A landscape with many valleys, sampled at points; each row gives a point and its height.
From any point a ball takes the steepest step (drop divided by distance) to one of its 2 nearest points. It stops when none of these is lower. Distance is the straight distance between rows; heights are no part of it.
zam: [ 1.41  1.52 -1.72 -1.93 -1.80  1.60  1.91  1.18  1.81 -5.75  1.13  1.11
 -1.15 -2.00  2.38 -0.11  0.62 -1.11  1.82  2.12  0.37]  (h 253)
Tofi: [-0.50 -1.50  4.04 -2.60 -0.73 -0.97  3.38 -3.02  1.44 -0.65  2.89  0.12
  1.62 -2.69 -1.68  0.74  1.11 -0.35  2.82  0.39 -0.89]  (h 486)
zoz: [ 1.94  1.25 -0.94  0.13 -0.01  1.27 -2.32  1.11  3.42  3.28  0.63  0.23
  1.54  4.75 -1.30  2.10 -3.06  2.05 -0.60  0.07  1.26]  (h 607)
Tuvel: [ 0.57 -3.92  0.57  1.12 -4.81 -3.10  1.12 -3.32  3.93  0.72  1.27 -0.92
 -1.89 -0.88 -2.27  0.62 -0.41 -1.15 -0.38 -0.34 -2.75]  (h 573)
fipot: [-1.15  2.30 -1.14  0.59  2.14 -2.12 -1.23  4.20 -1.62  2.88  1.04  2.42
 -2.41 -2.38  2.93  2.33 -1.87 -0.64 -1.57 -0.32  2.26]  (h 557)
vevan: [ 2.26  1.83  3.35 -2.18  3.42 -0.27  3.20  0.76 -0.51  4.41 -4.92  1.29
  1.12 -0.71 -2.99  3.07  1.95  0.67  1.35 -0.50  1.47]  (h 401)
mibo: [ 0.95  3.85 -2.35 -1.81  2.45 -0.95  1.82 -0.21 -1.00 -1.19 -5.83  3.10
 -1.59 -1.97 -2.78 -0.17  1.58  2.03  0.76 -1.58  4.01]  (h 274)
dedon: [-0.35 -2.04  1.79  0.29 -3.73 -1.45  1.54 -2.66  3.09  0.87  3.47  1.42
 -0.64 -1.81 -0.11  1.38  0.88 -1.12  1.75  1.10 -0.14]  (h 528)
peb: [ 1.32 -0.10 -2.21  2.90 -1.37  4.05  1.34  2.82  3.39 -0.59  5.33  0.67
 -3.91 -2.70 -1.16  0.07 -0.65  2.90 -1.65  0.56 -1.21]  (h 848)
lipab: [ 1.33  0.01  2.54  0.92  1.03  1.25 -1.29 -2.02 -0.22 -3.38 -2.90 -0.44
  1.27  1.16  1.05 -0.91  3.04 -3.68  0.54 -0.11 -2.62]  (h 372)
Redum: [-1.17 -0.80 -4.76  0.61 -0.97 -0.36 -1.71 -1.42 -0.33 -1.06  4.14 -1.26
 -0.42 -0.04  1.72  1.69 -1.78 -1.37 -1.03  4.34  3.03]  (h 677)
liv: [ 0.23  2.88  1.56 -0.35 -0.41 -1.69 -1.63  4.75 -1.30  3.25  1.65  2.22
 -0.66 -2.02  2.61  1.08  0.28 -1.76  0.95  1.62  0.19]  (h 532)
Kolik: [ 0.49  1.59 -4.52  1.77 -1.38  0.61  1.92  2.84  0.88  0.88 -0.09  2.40
  0.64  0.70  3.11  1.83 -5.13 -0.32 -2.29  0.18 -0.47]  (h 682)
Davu: [ 0.68 -1.36  0.35  1.49 -5.46  0.61  1.33 -4.29  2.28  0.40  1.12 -2.86
 -0.10  1.43 -3.76 -1.64  0.24  3.54  1.20  4.54 -2.18]  (h 663)
Ziz: [ 0.13  1.22  2.16 -0.40  0.46  1.35  1.09  0.77 -1.51  0.79 -0.67 -0.83
 -1.63  3.92  1.06 -0.47  3.15  3.59 -0.06  1.00 -1.22]  (h 601)
kapi: [-0.33 -1.34 -2.85  2.38 -2.10  2.53 -2.39  2.20  1.38  1.78  3.46 -1.04
  0.07  1.76 -1.54  0.04  0.28 -0.09 -2.46 -1.01 -2.59]  (h 645)
deti: [ 1.34  0.98 -1.97  0.35 -1.34  1.32 -0.63  0.22 -1.84  0.75  1.99  3.84
 -4.34 -2.96 -1.11  0.23 -1.64  2.31  1.14  1.71  0.24]  (h 892)
Meke: [ 1.47 -5.48 -2.55 -0.03  1.29  1.35  1.25  1.01  0.78 -1.78  0.29  1.35
 -3.20 -2.20  0.07  1.81  1.27  3.37 -1.81 -1.96  1.06]  (h 808)
lapo: [-0.89  2.51 -2.39  3.03  5.34  1.66 -1.32  2.73 -4.31  1.97 -0.06  0.91
 -1.47 -0.15  2.84 -0.32  2.67 -1.66 -1.71  1.48  0.24]  (h 598)
Mov: [ 0.39  2.15  0.75  0.43 -2.52  2.32  3.39 -0.52  3.25 -4.11 -0.33  1.78
 -1.26  0.94  1.59 -1.25  2.37 -0.72  1.07 -1.87  2.13]  (h 305)
Zelo: [ 0.42 -0.06 -5.05  3.45 -1.11  3.12  1.14  3.76  1.32  2.49  2.56 -0.48
  0.33  1.39 -0.03  0.30 -2.52  1.02 -2.90  0.42 -1.87]  (h 664)
giki: [-1.31  1.52 -1.72  0.47 -5.03  0.14 -2.10  2.04 -0.26 -1.07 -1.05 -0.06
  4.32  0.65  0.67 -0.44 -0.39  2.48  0.01  2.27 -1.91]  (h 203)
ziv: [-1.17 -4.58  2.53  1.09 -1.30 -0.25  0.22 -1.94  2.92 -0.57  2.46 -2.98
 -2.36  2.21 -1.94 -1.84  2.46  0.21 -0.42 -2.30  1.11]  (h 453)
Boko: [-1.11 -1.19  4.61 -1.78  1.63 -2.63 -0.88  0.05 -1.91  0.73 -1.33 -2.46
  1.23 -0.98 -2.89 -3.10 -0.28  3.66  1.03  0.98 -3.52]  (h 444)
tuli: [ 0.49 -2.50  1.55 -2.75  3.21 -2.58  1.37  0.47  0.12 -1.58 -1.63 -2.31
 -1.97 -0.51  0.72 -0.30  1.55 -2.75  1.27  1.66  1.04]  (h 689)
Naze: [ 1.17  1.29 -2.51 -2.12 -1.07  2.44 -0.91  0.70  1.03 -3.01  0.51  1.28
 -1.06 -0.56 -0.57  0.74 -2.01  1.41 -0.35 -3.09  3.46]  (h 360)
vun: [ 0.79  2.07 -2.31 -1.44  2.85  0.75  2.72  0.77 -3.16  0.60 -0.64  3.27
  1.06 -1.25  1.39  2.04  0.78 -1.29 -1.66 -2.54 -1.64]  (h 719)
tepav: [ 1.90 -1.95 -1.35  0.38 -3.84 -1.63 -1.14 -1.36  5.43 -0.91  0.42 -2.45
  0.75  3.41  1.85  2.16  0.06 -2.27 -2.43 -0.19  1.57]  (h 239)
vudo: [-2.00 -0.57  0.39 -0.98  2.10  0.11 -0.38 -2.69 -3.53 -1.24 -0.94  0.75
 -0.21 -2.35 -0.97 -0.14  3.29  1.20  0.99 -0.26  1.45]  (h 726)
gazo: [-2.91 -4.41 -0.72  3.56 -4.85 -2.46 -0.42 -0.94  2.56  0.65 -0.20 -0.52
 -0.94 -0.48 -1.35 -0.07  1.11  4.02 -1.30 -0.58  1.25]  (h 621)
neku: [ 0.65  0.37  2.44 -1.96 -3.69 -0.03  1.01 -1.36  0.89  1.62 -0.17 -2.27
 -0.18  2.97 -1.29 -0.95  1.09  3.02  0.65  2.62 -0.02]  (h 628)
zizo: [ 1.92  1.96 -1.19  1.10  0.26  4.38  0.00 -0.15  0.26 -0.65  2.98  0.37
 -1.04 -0.96  2.64  0.73  0.70 -3.82 -1.20 -1.42  3.23]  (h 352)
vut: [-1.54  1.51  0.98 -2.02  2.80 -2.67 -2.06 -0.97 -2.07 -2.14 -2.76 -4.23
  3.18  1.37  0.28 -1.31 -2.14 -0.50  0.81  2.77  1.12]  (h 394)
kob: [ 2.76  2.84  0.30 -0.45 -0.22  0.79  0.01 -0.08 -1.10  2.33 -2.17  2.56
 -3.40 -1.58 -1.85 -1.10 -0.86 -3.31  1.74 -1.46  2.15]  (h 177)
fuvan: [-2.48 -0.25 -1.65 -1.36  3.19 -4.48 -0.51  2.95 -3.26  1.44 -1.70  1.14
  1.84  0.00  0.49  1.13 -2.81  1.34  0.34  0.06 -0.32]  (h 255)
robug: [ 1.09 -4.54 -2.56  0.42 -1.79 -0.92 -3.02 -3.04 -1.77 -1.62 -1.51 -1.69
 -1.16  1.34 -0.20  0.43 -1.93 -0.21 -1.75  0.78  1.01]  (h 620)
bap: [ 2.02  1.70  1.11  0.09  0.90  0.54 -1.26 -0.12  0.01  3.19 -1.69  1.87
  0.36  1.57  0.02  2.62 -2.06  2.61  0.48 -0.30  2.80]  (h 578)
tagat: [ 0.93 -0.33  0.83  0.00 -3.94 -1.19 -5.08 -5.11  0.96  0.02  1.80 -1.46
  2.51 -1.30 -0.13  1.14 -0.46 -0.71 -1.36  0.62 -1.75]  (h 499)
papiv: [-0.78  1.30  3.20 -3.09  0.76 -4.07 -1.75  1.40 -2.79  0.22 -1.83 -3.89
  1.14 -0.64  0.35 -2.24 -0.68 -1.74  1.15  4.87 -1.05]  (h 420)
kupo: [ 0.82 -0.11  2.49 -0.88 -2.10  1.41  2.05 -0.79  0.58 -2.80 -0.34 -0.59
  0.88  0.57  1.06 -0.99  3.98 -2.58  0.60 -2.15  0.66]  (h 338)
ligi: [-1.82  0.88  0.81 -0.18  0.43 -3.30 -0.83 -0.77 -3.29  0.47 -6.88 -0.20
  1.84 -0.62 -0.81 -2.45  3.15 -1.76 -1.29 -3.25 -1.37]  (h 228)
fim: [-2.75  2.24 -1.67  1.49 -4.58 -1.44  3.59 -1.76  2.70 -2.21  1.05  0.49
  0.96  3.91  1.39 -1.37 -0.21  1.99  1.13  2.51 -0.72]  (h 705)
Semok: [-1.48 -3.63  1.65  0.75  0.26 -1.71  2.25 -4.16  1.40  0.39  2.99 -1.69
 -0.70  3.14  0.18 -1.29  0.25 -2.07 -0.64 -3.13 -2.17]  (h 419)
Tas: [-1.27 -2.98 -0.61  0.31 -3.70 -2.53 -2.03  0.62  3.88  1.47  1.44 -2.40
 -1.18 -0.40 -1.54  1.65  1.28  4.74 -1.81  0.90 -0.78]  (h 582)
kem: [-1.62  2.13  0.21 -0.09 -0.40 -1.02  2.69  2.67 -1.24 -0.26 -1.99  1.55
 -2.96  0.29  1.63 -1.69  2.74  0.37  0.87  0.19  0.34]  (h 622)
kenov: [ 0.59 -4.11  0.00  1.93  3.87  0.89 -0.27  0.77  0.34 -1.79 -1.07  1.31
 -4.49 -3.02  2.49  2.51  2.38  1.44 -0.59  0.60  0.08]  (h 783)
takos: [-1.07  2.77 -0.44 -1.17 -2.59 -2.44 -3.10 -1.78  0.32 -0.65  2.70  2.07
  0.06 -0.39 -1.79 -1.74 -4.12 -0.59  2.23 -1.05  1.63]  (h 178)
Vedo: [-2.93  0.05 -0.18  2.48 -1.25 -1.12 -0.99  3.03 -2.46 -1.32 -5.27  0.06
  2.29  0.18  0.44 -3.34  1.43 -1.14 -0.45 -1.32 -1.54]  (h 189)
pubo: [-0.70 -0.15  3.45 -2.43 -2.03 -1.02  2.84 -2.28 -2.51  0.55 -4.34 -2.60
  1.53 -0.38 -1.58 -0.89  1.67  0.36 -0.88 -2.00  2.44]  (h 319)
ditum: [ 0.12  1.47 -1.60  2.13  2.76  2.61 -4.48  1.43 -3.42  1.09  1.54  0.06
  1.64 -1.07  2.41  0.99  0.85 -2.90 -1.12  2.50  0.28]  (h 623)
vuke: [-2.21 -1.88  4.65 -0.28 -2.73 -1.33 -0.06 -1.93  0.12  2.39 -0.02 -6.31
  3.24 -1.15 -2.13 -4.33 -1.52  1.33 -2.32  0.61 -0.08]  (h 387)
Tutav: [-0.24  0.89  2.30 -2.51  1.58 -1.42  1.71  0.37  1.91  1.43  2.33  2.42
 -1.15  0.21 -2.11 -1.40 -2.10  0.67  3.22 -3.46  0.43]  (h 449)
pirav: [-0.01  2.58  0.56  3.20  1.17  4.96  2.03  3.30  2.07  2.06  0.57  1.43
  0.30  1.67 -0.38 -0.53 -1.73  0.87 -0.05 -2.02  1.74]  (h 790)
veku: [-1.64  1.60  3.55  3.36  3.11  1.15 -0.41  0.28 -0.95  1.47 -2.41  1.03
  3.61  1.41 -1.28 -0.23  0.73 -0.12  0.78  0.69 -2.05]  (h 763)
tized: [ 0.94 -2.49 -0.01 -0.51 -1.81  0.29 -2.49 -0.39  2.78 -1.31  2.11 -0.44
 -0.90  1.44 -0.22  2.29  2.69  5.27 -1.90 -1.67  0.11]  (h 534)
nebo: [-1.02  3.15 -2.44  2.02  2.65 -0.11 -0.44  2.39 -3.37  1.89  1.90  2.08
 -3.44 -1.36  5.11  0.47  0.05 -2.49 -2.98 -1.31  0.37]  (h 579)
mula: [ 3.03 -0.02 -1.24  1.14 -1.24  1.38 -1.22  1.35  5.74 -2.13  2.15 -0.40
 -2.12  2.14  3.13  1.38 -0.07 -1.72 -2.25 -0.14 -1.10]  (h 176)
tob: [ 0.61  1.98 -0.41 -1.16  0.69 -0.19  4.77  3.65 -0.99  0.89  0.07  1.15
 -6.67 -1.96  1.66 -1.04  2.07 -0.41  0.31 -0.23  0.70]  (h 636)
miz: [-0.40 -2.24  1.56  1.58 -0.33  0.25 -1.52  0.53  1.44 -2.71 -1.53 -1.83
  3.50  0.50  2.27  0.97  1.13 -1.00 -0.24  2.30 -2.25]  (h 409)
gel: [-0.12 -0.29  1.40 -0.64 -1.57 -0.41 -3.77 -4.45 -3.42  1.20  0.04 -2.18
  1.77 -0.55  0.00 -0.82  0.05 -2.71 -2.10 -2.43 -0.73]  (h 548)
zubiv: [-2.52 -0.78 -2.72 -0.64  2.77 -1.59  1.07  2.84 -0.56 -1.94  0.74  1.64
 -0.37 -0.05  1.17 -0.21 -1.75  3.98  1.16 -0.22 -1.20]  (h 205)
nuz: [-1.31  1.34 -3.75  1.41  1.52  1.29 -0.85  2.47 -1.63 -1.61 -2.22  0.95
  1.22 -1.93 -0.70 -1.06 -2.07 -2.91  0.59 -1.73  3.44]  (h 261)
zasol: [-0.70  0.60  2.91 -1.16 -0.68 -2.66  2.98 -3.70 -3.00  1.69 -4.72 -1.07
  0.10  0.84 -0.10 -1.24  1.93  0.60 -1.08 -0.95 -2.13]  (h 277)
runap: [-0.40 -2.40 -0.84  1.14  0.27  0.10  0.80  3.96  1.34  1.96  0.12 -1.86
 -2.35  2.60 -0.63 -1.18 -1.15 -0.22 -0.21 -2.00  2.33]  (h 600)
kuber: [-0.23 -2.29 -1.19  2.01  2.14  2.95  4.82  1.09  1.39 -1.48  0.89  0.58
  1.91 -0.86  3.63  1.86  1.16 -4.04 -0.77  0.67  0.15]  (h 418)
noko: [ 1.30 -0.21  2.42  2.31  2.78 -0.83 -0.63 -0.53  0.94  2.61  0.06  3.45
 -4.51  2.03  0.75 -0.42 -1.16 -0.10  2.12 -0.73 -1.54]  (h 507)
kope: [ 0.62  0.36 -0.42 -1.30  2.22  1.54  0.68  1.41  1.22 -0.18  0.23  3.44
 -1.25 -1.96 -3.04 -0.21 -2.87  0.34  0.74 -5.67  2.25]  (h 412)
Nasar: [-1.80  2.98  1.46  3.00  1.73  3.99  0.42  1.44  0.18  1.42  0.03  1.44
  4.73  2.40 -0.03 -0.31 -0.41 -0.07  0.54 -2.17  0.86]  (h 777)
feru: [ 2.33  1.82 -1.73 -0.94  0.05  1.91 -2.74 -2.10  2.56 -0.51  1.85  0.87
  1.61  3.97 -0.60  1.46 -2.03  1.37 -1.03  0.30 -1.70]  (h 634)
sep: [ 0.15 -1.42  0.05  2.29 -2.53  0.60 -0.53 -5.76  2.24  2.17  2.86 -0.48
  0.62  1.87 -3.44  1.21 -0.38  2.73 -0.30  2.75 -2.10]  (h 694)
dodub: [-0.58 -3.30  0.76  1.42  3.69  0.38 -0.83 -1.34 -3.13  0.88  1.64  0.78
 -0.66 -4.89 -1.03  1.31  1.31 -2.30  1.59 -1.76  0.98]  (h 696)
mok: [ 1.04 -4.37 -2.38 -1.32 -4.85 -3.10  3.07 -0.12  3.19  0.82  0.26 -1.70
 -0.32  0.77 -2.52  0.45 -0.46  0.78 -0.25  1.25 -4.39]  (h 609)
Vid: [ 0.81  2.66 -1.67 -2.61  4.53 -1.29  1.35 -0.85 -0.80 -3.30 -4.22  3.07
  0.47 -0.82 -1.40  0.70 -0.75  1.38  2.66  0.62  1.01]  (h 311)
nir: [-3.13  0.78 -1.09 -0.20 -2.83 -1.04 -2.08  3.22 -2.41 -2.24 -0.52  0.46
  2.25 -1.11  1.84 -2.05  0.42 -0.56  0.22 -0.72 -2.78]  (h 146)
Maba: [-1.51 -2.25  3.95 -2.55  1.69 -0.87 -0.16 -1.58  0.62  0.80  2.29 -6.09
  1.51 -0.32 -3.24 -3.03 -0.98  3.42  0.10  1.15 -2.06]  (h 416)
git: [ 1.56  1.31 -1.42  2.18  1.52  3.86  3.95  1.90  0.01 -2.36  0.64  0.88
 -1.31 -5.12  2.78  1.46  1.16 -3.44 -1.20  0.36  2.04]  (h 388)
Kir: [-1.05  0.22 -0.23 -0.41  2.88 -1.30 -0.51 -2.53 -2.25 -3.01 -5.04 -1.32
  1.53  2.33 -0.04 -1.74 -1.66  1.18  1.12  2.63 -1.54]  (h 368)
setob: [-1.07 -0.83  1.07  2.15  2.71 -1.64  1.00  3.95  1.03  3.09 -1.24  0.27
 -1.81  0.15  1.23  0.97 -1.89 -1.44 -0.39 -1.96  3.21]  (h 583)
tago: [ 0.20 -1.44 -0.12  2.57 -0.53  0.45 -0.86 -2.74  3.27  1.96  1.32 -1.55
 -0.29  2.57 -4.62 -1.31 -4.02 -0.09  1.28  1.54 -1.52]  (h 723)
Sim: [ 0.31 -1.03 -0.64  0.07  5.99 -0.10 -0.50 -0.65  0.33 -1.64 -0.33  1.72
 -0.95 -2.31  3.32  3.19  1.17 -0.68  0.00  1.06  2.64]  (h 758)
Kiruv: [ 0.72  3.91 -2.64 -1.02 -1.39  2.83 -0.74  0.56  2.94 -1.56  4.35 -0.71
  2.53  2.30 -2.12 -0.66 -0.58  2.39  0.90  2.12 -3.03]  (h 662)
Volab: [ 0.41 -1.54 -1.19 -0.73  3.37  0.75  0.42  0.18 -1.85  1.53  3.99  0.23
 -2.39 -2.36  0.72  1.70  0.44 -3.10  0.22  0.22 -1.26]  (h 668)
kaz: [-2.41 -1.36 -1.26 -2.91  1.13 -2.93  0.33  1.96 -2.43  1.35  0.93 -2.95
  4.53  1.62 -0.56  0.65 -2.53 -0.32 -1.36 -0.15 -0.30]  (h 293)
Leva: [ 2.56  0.65  3.61 -4.93  2.12 -0.91  0.50 -1.16 -1.35  1.45 -4.60 -2.05
  2.68 -1.16 -2.94  0.38  2.31 -0.76 -0.22 -1.15  0.36]  (h 363)
geta: [-0.92  0.29  2.36  2.21  2.01  1.09 -1.46 -3.98 -0.23  1.20 -0.69 -0.01
  2.34  1.01 -2.74 -0.83 -2.71 -0.14  1.69  0.71 -0.80]  (h 746)
fes: [ 2.85  1.09 -1.80 -0.45 -0.20  2.06  1.28  2.63  2.85 -4.18  0.98  1.16
 -3.35  1.21  3.86 -1.17 -0.40 -1.01 -0.17  0.33 -2.19]  (h 206)
kirul: [-0.98  2.79 -0.60 -0.17 -4.11  1.23  1.72  0.47  5.63 -2.03  3.37 -0.21
  2.63  1.69 -1.36 -0.67  0.81  2.97  1.10  1.53 -0.96]  (h 683)
Patug: [-0.01  1.55  2.59 -1.05  1.57  1.95 -1.45  3.93 -1.62 -1.49 -2.87  0.50
 -0.32 -2.49 -1.35 -0.87  4.44  3.02  1.66  1.56  0.60]  (h 717)
tuzit: [ 2.23  0.76 -3.72 -0.53  2.00  0.63  2.02  1.36 -0.14  0.54 -0.28  3.57
  0.51 -0.72  2.45  4.23 -3.47 -0.59 -2.23 -2.35 -0.27]  (h 700)
Surum: [ 2.33  0.96  1.26  0.21  2.72  2.30 -3.03 -0.48 -3.04  1.66 -0.09 -0.89
  1.60 -0.32 -0.95  1.05  0.48 -4.00  0.57  0.54  1.60]  (h 646)
kobu: [ 2.03 -1.96  2.68 -1.07 -1.37 -0.38  2.50 -2.65 -1.35  3.57 -2.22  1.50
  0.04  2.34 -1.22  0.98  0.76 -0.87 -1.24 -3.55 -3.45]  (h 328)
Lalab: [ 0.15  0.01 -2.36  2.49 -5.16  2.17 -0.19  2.58  2.12 -1.38 -1.85  0.97
  0.74  1.97  0.72 -0.94 -0.41  3.55 -1.72  0.57 -1.39]  (h 260)
kimov: [-0.75 -3.46  0.66 -0.71 -1.45 -1.91 -3.03 -3.27 -3.61  0.05 -2.02 -3.89
  1.91  0.76 -0.41 -1.25 -0.99  0.68 -3.12 -1.58 -0.67]  (h 581)
liga: [-2.16  3.19 -1.66  3.07  0.54  0.82  0.95  3.56 -1.07 -0.24 -5.09  1.77
  2.30 -0.66  1.23 -1.78  0.92 -1.96 -0.89 -1.75  1.89]  (h 223)
zovuz: [-1.33  0.46 -1.23  0.26  0.17 -1.60 -0.70 -4.49 -1.69 -0.90  0.52 -0.98
  0.64  1.17  3.56  1.38 -0.62 -1.39  0.00  3.25  2.22]  (h 706)
ran: [ 0.99  4.36 -0.08 -1.34 -0.01 -0.53  2.28 -2.11 -0.83  0.45 -3.51  2.65
 -2.39 -0.67 -2.79 -1.18  0.29 -0.48  2.47 -1.86  5.60]  (h 233)
ladod: [ 0.33 -4.68  1.61  0.33 -0.89  1.32 -1.55 -1.24  1.16 -0.40  0.65 -2.19
  0.59  1.40 -0.77  1.14  2.30  1.81 -1.64 -2.83  2.61]  (h 489)
Zukeg: [-0.75 -0.56 -0.01  0.67  3.34 -2.35 -0.84 -1.61  1.66 -0.49  0.98  0.96
  0.69  0.49  4.00  3.12 -1.84 -0.98  1.13  4.29  1.89]  (h 732)
Vavi: [-1.43  1.45  2.30 -1.16 -3.20 -2.29  0.17 -1.44 -1.17 -1.05  1.43  0.04
  2.04 -4.41  1.55  0.48  0.94 -3.56  1.78  3.45  1.54]  (h 759)
nupef: [-2.69  3.49  0.54 -2.46 -1.72 -2.83 -2.42 -0.88 -3.13  1.42  1.69  0.37
  0.44  0.00 -1.72 -3.59 -3.09  0.61  2.19  0.28 -0.96]  (h 245)
Muve: [-1.05  2.23  3.64 -0.32 -2.86 -0.54 -3.12  1.30  1.32 -0.20  3.28 -1.66
  2.66 -0.17 -0.74 -2.08  0.35 -0.57  1.11 -0.21 -1.34]  (h 477)
daku: [-1.12 -0.03  3.36 -1.91 -1.67  0.96  1.58 -1.37 -2.56  1.66 -1.27 -4.50
  4.44 -0.64 -3.09 -2.74 -1.09 -0.67 -0.85 -0.01  0.92]  (h 359)
Kuzi: [-1.19 -2.81  3.03 -0.16  2.50 -1.83  0.07 -4.23 -1.85  2.73  1.70  0.49
 -0.46  0.70 -0.62  0.05  0.92  0.16 -0.54 -3.76 -3.15]  (h 379)
Derad: [ 0.76  3.49  1.14 -0.69 -2.82 -0.01 -2.97  0.18  0.63 -0.77  1.26  1.62
 -2.56 -0.52 -0.12 -2.91 -1.97 -3.38  2.31 -1.08  2.66]  (h 106)
Retuf: [ 3.85 -2.06 -0.83 -4.21  1.05 -0.52  1.23 -0.42  0.30 -0.72 -1.16 -1.81
 -2.03 -0.37  1.64  2.21 -0.07 -3.04 -0.10  0.47  1.99]  (h 669)
gezof: [-2.72 -0.37  4.17 -2.00  2.63 -4.37 -1.43  0.40 -2.68 -1.12 -3.04 -3.06
  0.06 -3.89 -1.65 -3.07  1.39  0.74  1.90  1.19 -0.36]  (h 450)
vodin: [-2.45 -1.39 -1.31  1.94  4.87  1.25 -0.04  0.63  1.43 -2.90 -1.11  2.33
  1.86 -0.54  0.15  0.69 -2.14  2.32  1.94 -0.22  0.01]  (h 257)
Puzim: [ 1.27 -0.34 -0.23 -2.40  2.84 -1.00  1.56  3.61 -0.20 -0.15  3.00  0.87
 -4.94 -2.02  2.00 -0.59  1.92 -3.72  1.04 -1.26 -1.58]  (h 650)
Dofip: [ 0.91 -0.54 -0.17  4.22  0.82  5.30  2.57  0.86  2.74  1.12 -1.07  1.87
 -0.86  3.87  1.17 -0.90  0.20  1.19 -1.13 -2.20 -0.17]  (h 803)
laner: [ 3.66  0.90 -1.67  1.89  0.00  3.49  1.39  0.89  0.60  2.73  3.25  2.55
 -3.67 -1.76 -0.70  2.66 -1.89  1.52 -0.34  2.21 -0.83]  (h 870)
pamod: [-0.43 -2.18 -4.94  1.19 -1.66 -0.01 -1.79 -2.17  0.30 -1.30  1.34 -4.09
 -0.10  1.81 -1.17 -0.13 -1.93 -0.25 -0.91  3.82  0.91]  (h 652)
tigut: [ 3.06  2.07  1.18  0.66  2.48  2.85 -2.21  0.97 -1.27  1.32 -4.51  0.86
  1.78 -2.23 -1.88  1.31  2.39 -3.38  0.70  0.53  0.84]  (h 667)
Libi: [-0.57  1.03 -1.81 -2.20  1.86 -1.25  1.62 -0.36 -3.37  1.25 -1.94  0.33
  1.98 -1.38  0.41  1.53  2.46 -1.84 -1.26 -1.22  2.78]  (h 738)
Vufud: [ 1.54 -2.68 -2.98 -0.02 -0.81  2.60  3.64  3.17  1.19 -2.63  3.25  0.94
 -3.54 -2.94 -0.04 -0.10  0.48  3.06 -1.02 -1.48 -1.38]  (h 829)
Fidev: [ 2.85  2.12  0.56  0.50  1.24  3.40 -1.29  3.08 -0.51 -1.12 -3.09  2.21
  1.31 -3.25 -0.08  2.27  1.96  1.36  1.57  2.99  0.31]  (h 695)
nad: [ 0.44 -0.66  1.75  1.11  0.89 -1.99  0.00  0.00  3.81  2.36  2.80  3.37
 -2.52  1.51 -2.02 -0.54 -2.93  0.55  1.67 -2.97 -3.30]  (h 478)
nodi: [ 1.73  0.72  2.04 -0.61  0.20 -3.00  0.83 -0.12 -0.01  2.56 -2.71  3.11
 -1.60  0.43  0.84  2.48 -1.17 -0.08  1.19  1.74 -1.45]  (h 541)
muvug: [ 0.62  2.22  1.85 -2.85 -2.47 -2.24 -4.60  1.98 -0.65  1.35  2.37 -0.60
  1.44 -0.41  1.58  0.04  0.05 -2.27  0.37  0.72 -1.31]  (h 503)
Gonu: [-0.78  2.02 -1.75 -1.68  1.10 -1.93 -1.71 -0.82 -5.12  1.11 -0.63  1.04
 -1.07  1.46  0.60 -0.72 -2.41  0.30  0.00  0.93 -2.22]  (h 304)
kimez: [-0.62  0.73  2.39 -2.09  0.76  0.54 -3.60  2.96 -0.71 -2.59 -0.66 -2.11
 -0.42  0.63 -0.44 -1.35  2.46  2.20  0.41 -2.59  0.96]  (h 736)
devu: [ 2.91 -3.45 -0.84 -4.10 -2.46 -0.98  1.80  0.72  1.78 -1.34 -0.28 -1.88
  1.39  0.26  0.45  1.28 -0.23 -1.80 -0.52  0.18 -2.15]  (h 641)
lilu: [-1.19 -4.29 -2.91  0.75 -0.75  0.47 -0.78  2.55 -0.22  2.02  3.09 -2.00
 -2.36  1.86 -1.37 -1.12  0.13  2.23 -2.48 -2.57 -0.47]  (h 624)
Did: [ 0.21  1.30 -3.62  0.31 -1.55  1.73 -1.92 -0.05 -1.14 -1.80  0.41 -0.03
  2.32  0.39  1.43 -0.17 -1.14 -1.59 -0.97 -1.68  3.20]  (h 306)
ziseb: [-0.66 -1.90  0.14  0.26  1.52  1.89  5.02 -1.25  0.09 -1.28  1.71  0.96
  2.69 -2.92 -0.93  1.45  1.46 -2.17  1.19  0.17 -0.27]  (h 448)
faf: [-0.15  2.12 -1.63  0.21  5.01 -0.03  2.11 -2.12 -0.72 -2.75 -3.98  1.02
  0.28  2.79  0.45 -0.80 -0.56 -0.88  2.48  1.76 -0.69]  (h 342)
gif: [-1.78  0.58 -0.15 -1.64 -3.34 -0.94 -1.18 -3.41 -3.17 -1.62  2.20 -1.09
  2.39 -2.67  3.21  1.21  2.49 -1.85 -0.71  1.75  2.13]  (h 737)
tiz: [-2.95 -1.33  0.42  2.77 -4.02 -2.21  0.50 -2.86  0.12  1.84  0.23 -0.05
 -2.45  2.27 -2.15 -3.16 -1.43  3.30  0.40 -0.94  1.19]  (h 660)
namom: [-0.56 -0.66  1.39  0.82 -1.93 -1.07 -2.81 -1.48  2.13 -2.98  3.14 -3.26
  1.03  0.63  0.82 -1.46  0.80 -0.53 -0.15  2.21 -2.22]  (h 447)
Piv: [ 1.41 -1.50 -0.31  0.27 -0.53  2.07  0.22 -0.55  0.04  0.45  0.30  0.23
 -0.92  2.67  1.93  2.54  2.42  4.87 -0.82  0.98 -2.26]  (h 576)

For each start below, name the point where the ball stops.
Libi => mula
pamod => mula
nodi => nir
runap => mula
gezof => Derad
Fidev => mula
devu => nir
Vavi => nir

Call two points neighbours if one is among the 2 nearest of the other. Go from one point of each pair to the other, from neighbour to neighbour, staying as low as possible. Name the highest point that can't be avoided.
nir, Derad => gezof
Derad, zubiv => Gonu
nir, mula => devu
